Each scene shows the same named points in several views. A view is turned or mirrored, and shifted as a whole, has a little noise and may leave points out.
In the rows, zero is written as 128.

Scene 1
View 1
Duvav: [193 140 121 144 171  97 136 121 154 109 165 128  70  98 158 132 165 142
 119 159 126 148 130  66  95 147 162 117 137 133  42 169 146 122 108 151
 152 115 184]
ruzo: [162 182 112  74 140  84 113  98 152 125 138 124  79 130 167 107 165 137
 128 182 121 124 138  80 104 114 144 103 188 107  70 118 187 147 162 150
 162 106 172]
fuf: [191 181  72 110 164  95 133  80 155 138 155 130  78 130 165 144 164 120
 104 173 126 158 147  84 110 130 135 102 167 134  53 133 159 137 121 160
 164 120 171]
pitaz: [137 156 174 101 136 105 149  79 100 166 127 116  93 136 139 113 195  90
 145 214 130 115 132  65 120 153 188 165 157 132  80 137 149 139 166 163
 117 174 241]
tatot: [185 114 162 165 178 111 149 129 136 108 165 126  72  93 141 131 178 135
 137 160 123 137 131  56  96 163 187 147 119 137  40 193 129 108 104 153
 132 127 215]
mipog: [181 170 106 114 155  97 142  90 132 136 152 134  86 116 160 124 173 113
 120 192 129 144 136  75  94 139 154 114 162 127  52 132 155 134 130 154
 149 147 186]
Mumu: [189 171  93 107 151  82 132 111 143 122 162 137  82 107 165 117 172 141
 118 192 130 147 132  74  77 131 152  90 168 113  43 127 165 133 133 146
 159 131 165]
zaro: [202 167  96 128 160  90 139 111 139 120 169 145  86  92 168 126 176 136
 117 190 135 154 128  78  68 144 151  93 156 122  35 139 151 118 119 145
 154 140 169]
resi: [158 156 153 117 148 103 150  87 116 149 141 125  86 121 146 122 185 100
 135 201 127 128 133  68 110 151 175 148 151 128  69 145 152 136 144 160
 134 160 219]
bap: [181 164 105 111 162  97 128  96 151 128 148 126  72 126 160 133 166 130
 117 166 120 144 144  75 115 133 153 118 161 129  54 141 162 134 126 157
 155 120 181]
bis: [171 179  95 112 151 102 146  66 128 160 143 134  91 134 156 141 179  95
 112 201 128 147 144  83 109 145 153 123 164 137  60 122 150 141 136 163
 146 162 197]
rago: [177 164 123 118 154  93 146  95 127 138 155 134  93 108 155 120 183 120
 124 198 133 139 131  75  87 146 164 118 157 126  51 135 150 128 137 150
 144 155 195]
gegip: [170 157 136 118 151 101 145  90 123 141 150 131  84 116 152 126 181 112
 130 193 128 135 134  69 102 148 173 134 152 130  61 144 148 131 136 158
 138 155 207]
vurog: [204 192  32 100 169  94 122  73 171 134 156 129  73 132 175 152 151 130
  86 159 124 168 153  92 108 124 119  81 176 134  44 118 167 147 110 161
 180 107 142]
levu: [172 145 131 126 170 105 133 102 150 122 143 117  60 123 153 136 166 129
 126 151 115 134 146  68 125 140 160 143 144 138  59 166 152 133 123 163
 146 109 203]
View 2
vurog: [127 155 106 155 142 124 153 145 118  66 187 109 120 168 147 162 109  72
 158 170 130 147 198 119 159 146  58 124  68 125 139 170 117 149 119 186
  78 189 116]
levu: [ 77 162  85 142 124 135 114 130 135  58 130 154 108 135 203 168 117 129
 147 137 115 138 155 152 128 146  96 164  91 124 161 140 122 129 104 194
  89 111 129]
gegip: [ 89 161 121 155 127 129 134 131 140  90 130 150 102 134 175 167  96 134
 143 129 114 126 138 155 120 160 100 155  98 132 142 111 110 108 130 167
 121 104 125]
mipog: [103 155 120 157 136 130 144 137 139  87 145 132 112 149 161 174  97 118
 144 140 117 127 154 141 134 155  88 145  92 127 139 120 118 116 133 166
 113 129 121]
resi: [ 92 163 134 155 121 136 136 126 134  97 126 147 103 128 166 173  86 131
 144 121 123 123 130 153 109 169 108 148 107 122 142 105 112  97 133 168
 134  93 122]
Mumu: [118 149 104 178 135 133 160 141 141  97 149 112 109 165 163 179  98 103
 149 148 119 129 158 113 155 145  82 131  91 113 147 113 139 124 127 167
 115 141 117]
Duvav: [ 91 152  69 166 139 135 136 141 156  66 127 138 102 154 203 189 122 136
 141 147 101 137 167 140 162 139  84 159  89 137 153 115 143 129 120 169
  87 123 132]
bis: [104 160 150 139 131 131 148 133 121  86 161 140 112 137 145 160  93 105
 142 136 124 127 153 162 109 169  90 144  87 130 127 133  92 107 134 168
 115 128 120]
rago: [104 158 123 163 134 131 146 131 139  94 134 137 107 148 170 175  99 129
 141 137 113 127 145 147 129 160  92 147  95 128 137 107 118 107 134 156
 117 114 124]
ruzo: [114 157 110 163 110 132 142 137 117 100 146 126 121 146 160 166  86  86
 169 140 144 131 142  98 138 153  95 119 100  83 159 136 131 127 112 201
 119 132 108]
zaro: [119 146 107 179 150 128 163 144 152  92 147 116 106 168 171 186 106 126
 140 152 105 132 165 127 158 147  80 142  88 139 139 100 135 117 135 152
 103 137 121]
bap: [ 98 156  98 154 130 131 133 136 132  72 147 135 113 144 177 169 108 111
 153 150 122 137 162 134 139 149  85 143  88 116 152 137 118 129 112 186
  97 135 120]
tatot: [ 66 156  66 163 141 133 119 133 169  60 102 160  94 145 230 188 129 174
 130 138  83 136 154 175 148 142 100 180  96 155 157  96 137 118 115 159
  90  92 140]
View 3
tatot: [136 120 105  85  94  68 178 184 121 153  92 112 164 181  98 102 121 145
  92 141 109  94 119  63 104  88 123 144  62 150 127 145 119 152 142 142
 159 165 159]
fuf: [164 173 102  94 127 131 178 144  84 116 164 135 116 162 111 113  90 115
 147 103  99 137 140 100  88 131 139 121  96 124 154 126 111 136 145 126
 126 148 107]
rago: [129 145  85  99 117 111 182 149 110 103 135 121 122 169  95 130 116 137
 122 132  90 121 142  92  93  95 132 112  76 132 142 115  99 145 121 136
 138 128 134]
gegip: [126 131  81 101 122 108 166 145 110 103 122 117 124 183  88 130 113 126
 120 130  98 109 146  85  97  97 136 117  77 139 147 122  99 140 110 135
 133 133 138]
pitaz: [113  95  67 118 126 102 135 122 118  69  98 101 105 221  67 147 124 112
 112 126  96 100 143  80 100  81 139  99  75 149 162 126  78 129  62 139
 127 127 149]
mipog: [139 155  89 100 121 119 179 145 104 102 141 127 115 169  97 129 105 130
 130 125  93 128 141  93  91 108 133 116  86 126 147 116 102 145 132 129
 134 132 128]
resi: [122 117  78 109 122 100 154 141 111  91 108 109 118 198  81 131 119 123
 115 131  97 107 143  84  98  93 135 111  74 145 155 126  92 134  90 135
 134 132 141]
bap: [150 154 109  96 124 116 171 151  93 119 139 140 114 169 101 118  89 121
 145 122 101 115 130  88  89 124 127 133  95 129 148 118 102 139 146 133
 140 147 124]
Mumu: [119 158  94 100 117 109 197 162 106 121 141 145 107 145  96 135 106 141
 136 152  87 118 134  92  81 101 118 126 105 116 129  88 104 147 154 133
 154 125 133]
zaro: [138 171  91  87 109 114 206 161 108 125 152 129 130 141 110 122 114 151
 129 148  89 135 143  93  90 106 127 114  85 124 129 108 115 154 152 133
 145 129 126]
vurog: [175 207 111  87 133 148 190 143  67 121 187 148 109 137 130 101  74 113
 165  92  99 150 137 108  82 155 135 122 105 119 152 127 116 143 174 122
 121 146  94]
ruzo: [130 155 105 115 140 129 165 135  91 100 142 158  76 169  86 135  82 106
 163 121  91 113 132  96  69 127 119 134 124 114 149  89  86 132 143 127
 148 129 125]
levu: [147 135 116 100 124 108 157 153  92 123 118 141 118 189  92 113  88 111
 136 107 104  97 118  78  89 122 123 143  98 132 150 131 102 134 140 136
 145 159 134]
View 4
rago: [104 174 106 156 143 128 103 133 121 143 109 137 115 153 152 157 121 147
 131 133  94 129 146 115 117 121 123 126  87 108 125 139 145 134 128 142
 107 142 147]
resi: [114 196  97 177 143 142 128 153 117 152 119 113 115 151 161 155 128 158
 122 126 114 142 150 119 107 132 152 119  89 115 131 137 143 136 129 131
 128 128 139]
Mumu: [ 88 145 113 130 123 111  81 107 137 140 100 152 117 159 144 160 141 126
 146 143  76 132 141 117 113 120 106 144  77 110 118 137 150 124 122 156
  88 164 144]
fuf: [ 87 142 110 116 130 115  90  85 106 129 110 141  98 131 148 169 146 140
 135 129  96 126 130 103  92 120 112 106  49 100 103 141 166 138 138 155
  82 162 145]
zaro: [ 95 144 109 137 139 115  83 107 129 139 108 150 124 161 140 163 116 133
 134 145  66 122 136 119 126 111  92 139  89 108 109 142 157 138 131 153
  95 163 149]
Duvav: [104 133 107 151 129 123 102 117 111 153 128 136 152 145 136 148 127 122
 115 135  74 122 152 107 118 125  90 125  71 129  88 151 162 152 151 151
 133 152 141]
mipog: [101 168 107 143 140 121 100 116 121 139 110 135 109 149 151 163 133 144
 131 134  96 133 140 114 110 121 123 123  80 109 120 144 151 133 128 146
 100 151 140]
tatot: [123 151  99 181 145 139 121 149 105 164 150 125 182 145 136 138 101 130
  96 131  74 121 162 109 127 136  99 125  88 140  88 149 161 163 160 136
 175 136 136]
pitaz: [117 222  92 194 141 149 140 170 116 153 118  96 103 151 170 153 137 173
 122 116 138 152 150 126 107 136 181 114  92 108 148 130 129 129 116 125
 134 115 142]
bap: [ 93 145 109 139 127 122 101 104 114 143 111 134 115 136 145 158 153 133
 130 127  93 132 146 108  99 134 118 120  53 118 105 138 164 138 141 152
 110 152 137]
bis: [104 184 100 142 148 129 118 112  93 126 120 118  80 133 163 172 118 179
 125 122 125 124 132 112  90 114 142  91  71  88 116 145 158 139 132 139
  94 139 148]
levu: [107 150 100 159 126 130 123 119  98 156 130 121 133 129 145 145 152 131
 115 122 103 135 158 100  96 143 122 113  50 134  96 147 167 153 154 147
 141 143 136]
vurog: [ 79 129 114  95 129 110  78  60  97 114 104 144  80 126 148 179 146 146
 142 133  97 112 124  97  84 110 101  94  41  95  97 146 173 141 143 162
  65 177 151]
View 5
Duvav: [110 116 107 126 155 128 118 165 122 133 131 143 106 146 120 130 177 107
 145 111 186  98 157  76 178 111 134 124 140 160 153 140 125  90  85 120
 113 117 108]
gegip: [100 129 107 129 154 124 148 165 113  76 112 158 106 157 103 122 142 140
 145 134 144 118 148  75 198 110 154 124 149 152 120 123 124  90  79 108
 132 117 108]
vurog: [ 80  84 133  87 145 127 101 155 133 135  85 107  60 163 150 122 131 111
 128 120 140  51 111  96 160  66 148 156 169 139 161 156 122  93  74  66
  64 130 102]
zaro: [ 84 106  98 105 143 129 120 168 114 120 105 130  85 144 118 144 176 139
 149 123 165 101 145  93 182  80 127 114 141 150 140 136  97  83  71 105
  93 113 110]
rago: [ 96 121 103 117 150 129 139 164 116  83 104 152  96 153 107 130 152 144
 140 127 145 116 146  78 194 100 141 117 145 148 122 124 114  85  71 107
 120 118 106]
tatot: [120 136  89 145 158 133 138 174 107 124 151 162 130 154 103 134 188  93
 148 110 204 120 167  55 203 138 139 122 128 168 142 126 133  94  81 151
 145 102 106]
bis: [ 84 118 112 109 148 128 147 161 113  74  86 136  80 161 115 123 116 142
 132 139 123  98 121  78 198  92 164 135 158 141 120 125 124  94  63  85
 126 113 100]
ruzo: [ 95 111 143  99 166 104 117 151 144  78 113 155  97 143 125 102 137 162
 137 121 122  99 137  95 169  82 143 113 180 146 137 144 123  74 117  80
  79 158 117]
fuf: [ 87 100 129 102 146 128 116 153 126 113  96 123  79 160 136 120 134 121
 135 124 139  74 121  85 172  84 151 145 162 146 150 143 128  94  77  79
  89 125 105]
resi: [102 140 104 129 159 119 159 164 115  54 114 168 109 155  98 115 137 146
 141 133 138 126 149  72 217 118 158 115 152 155 111 117 134  93  83 115
 148 119 107]
bap: [100 116 123 115 155 115 123 156 128 102 113 144  96 155 127 112 141 121
 137 121 147  89 135  79 178 100 148 135 159 148 146 144 135  92  93  92
 103 133 108]
pitaz: [111 153 108 136 160 118 176 162 114  22 115 183 116 160  87 101 116 162
 143 146 121 144 151  64 222 129 170 112 162 153  96 106 140  92  90 111
 167 125 108]

In a view up to two points have been moved. Name them for each view, in the order of its rows, or write -.
view 1: -
view 2: resi
view 3: Mumu, levu
view 4: bis, vurog
view 5: -
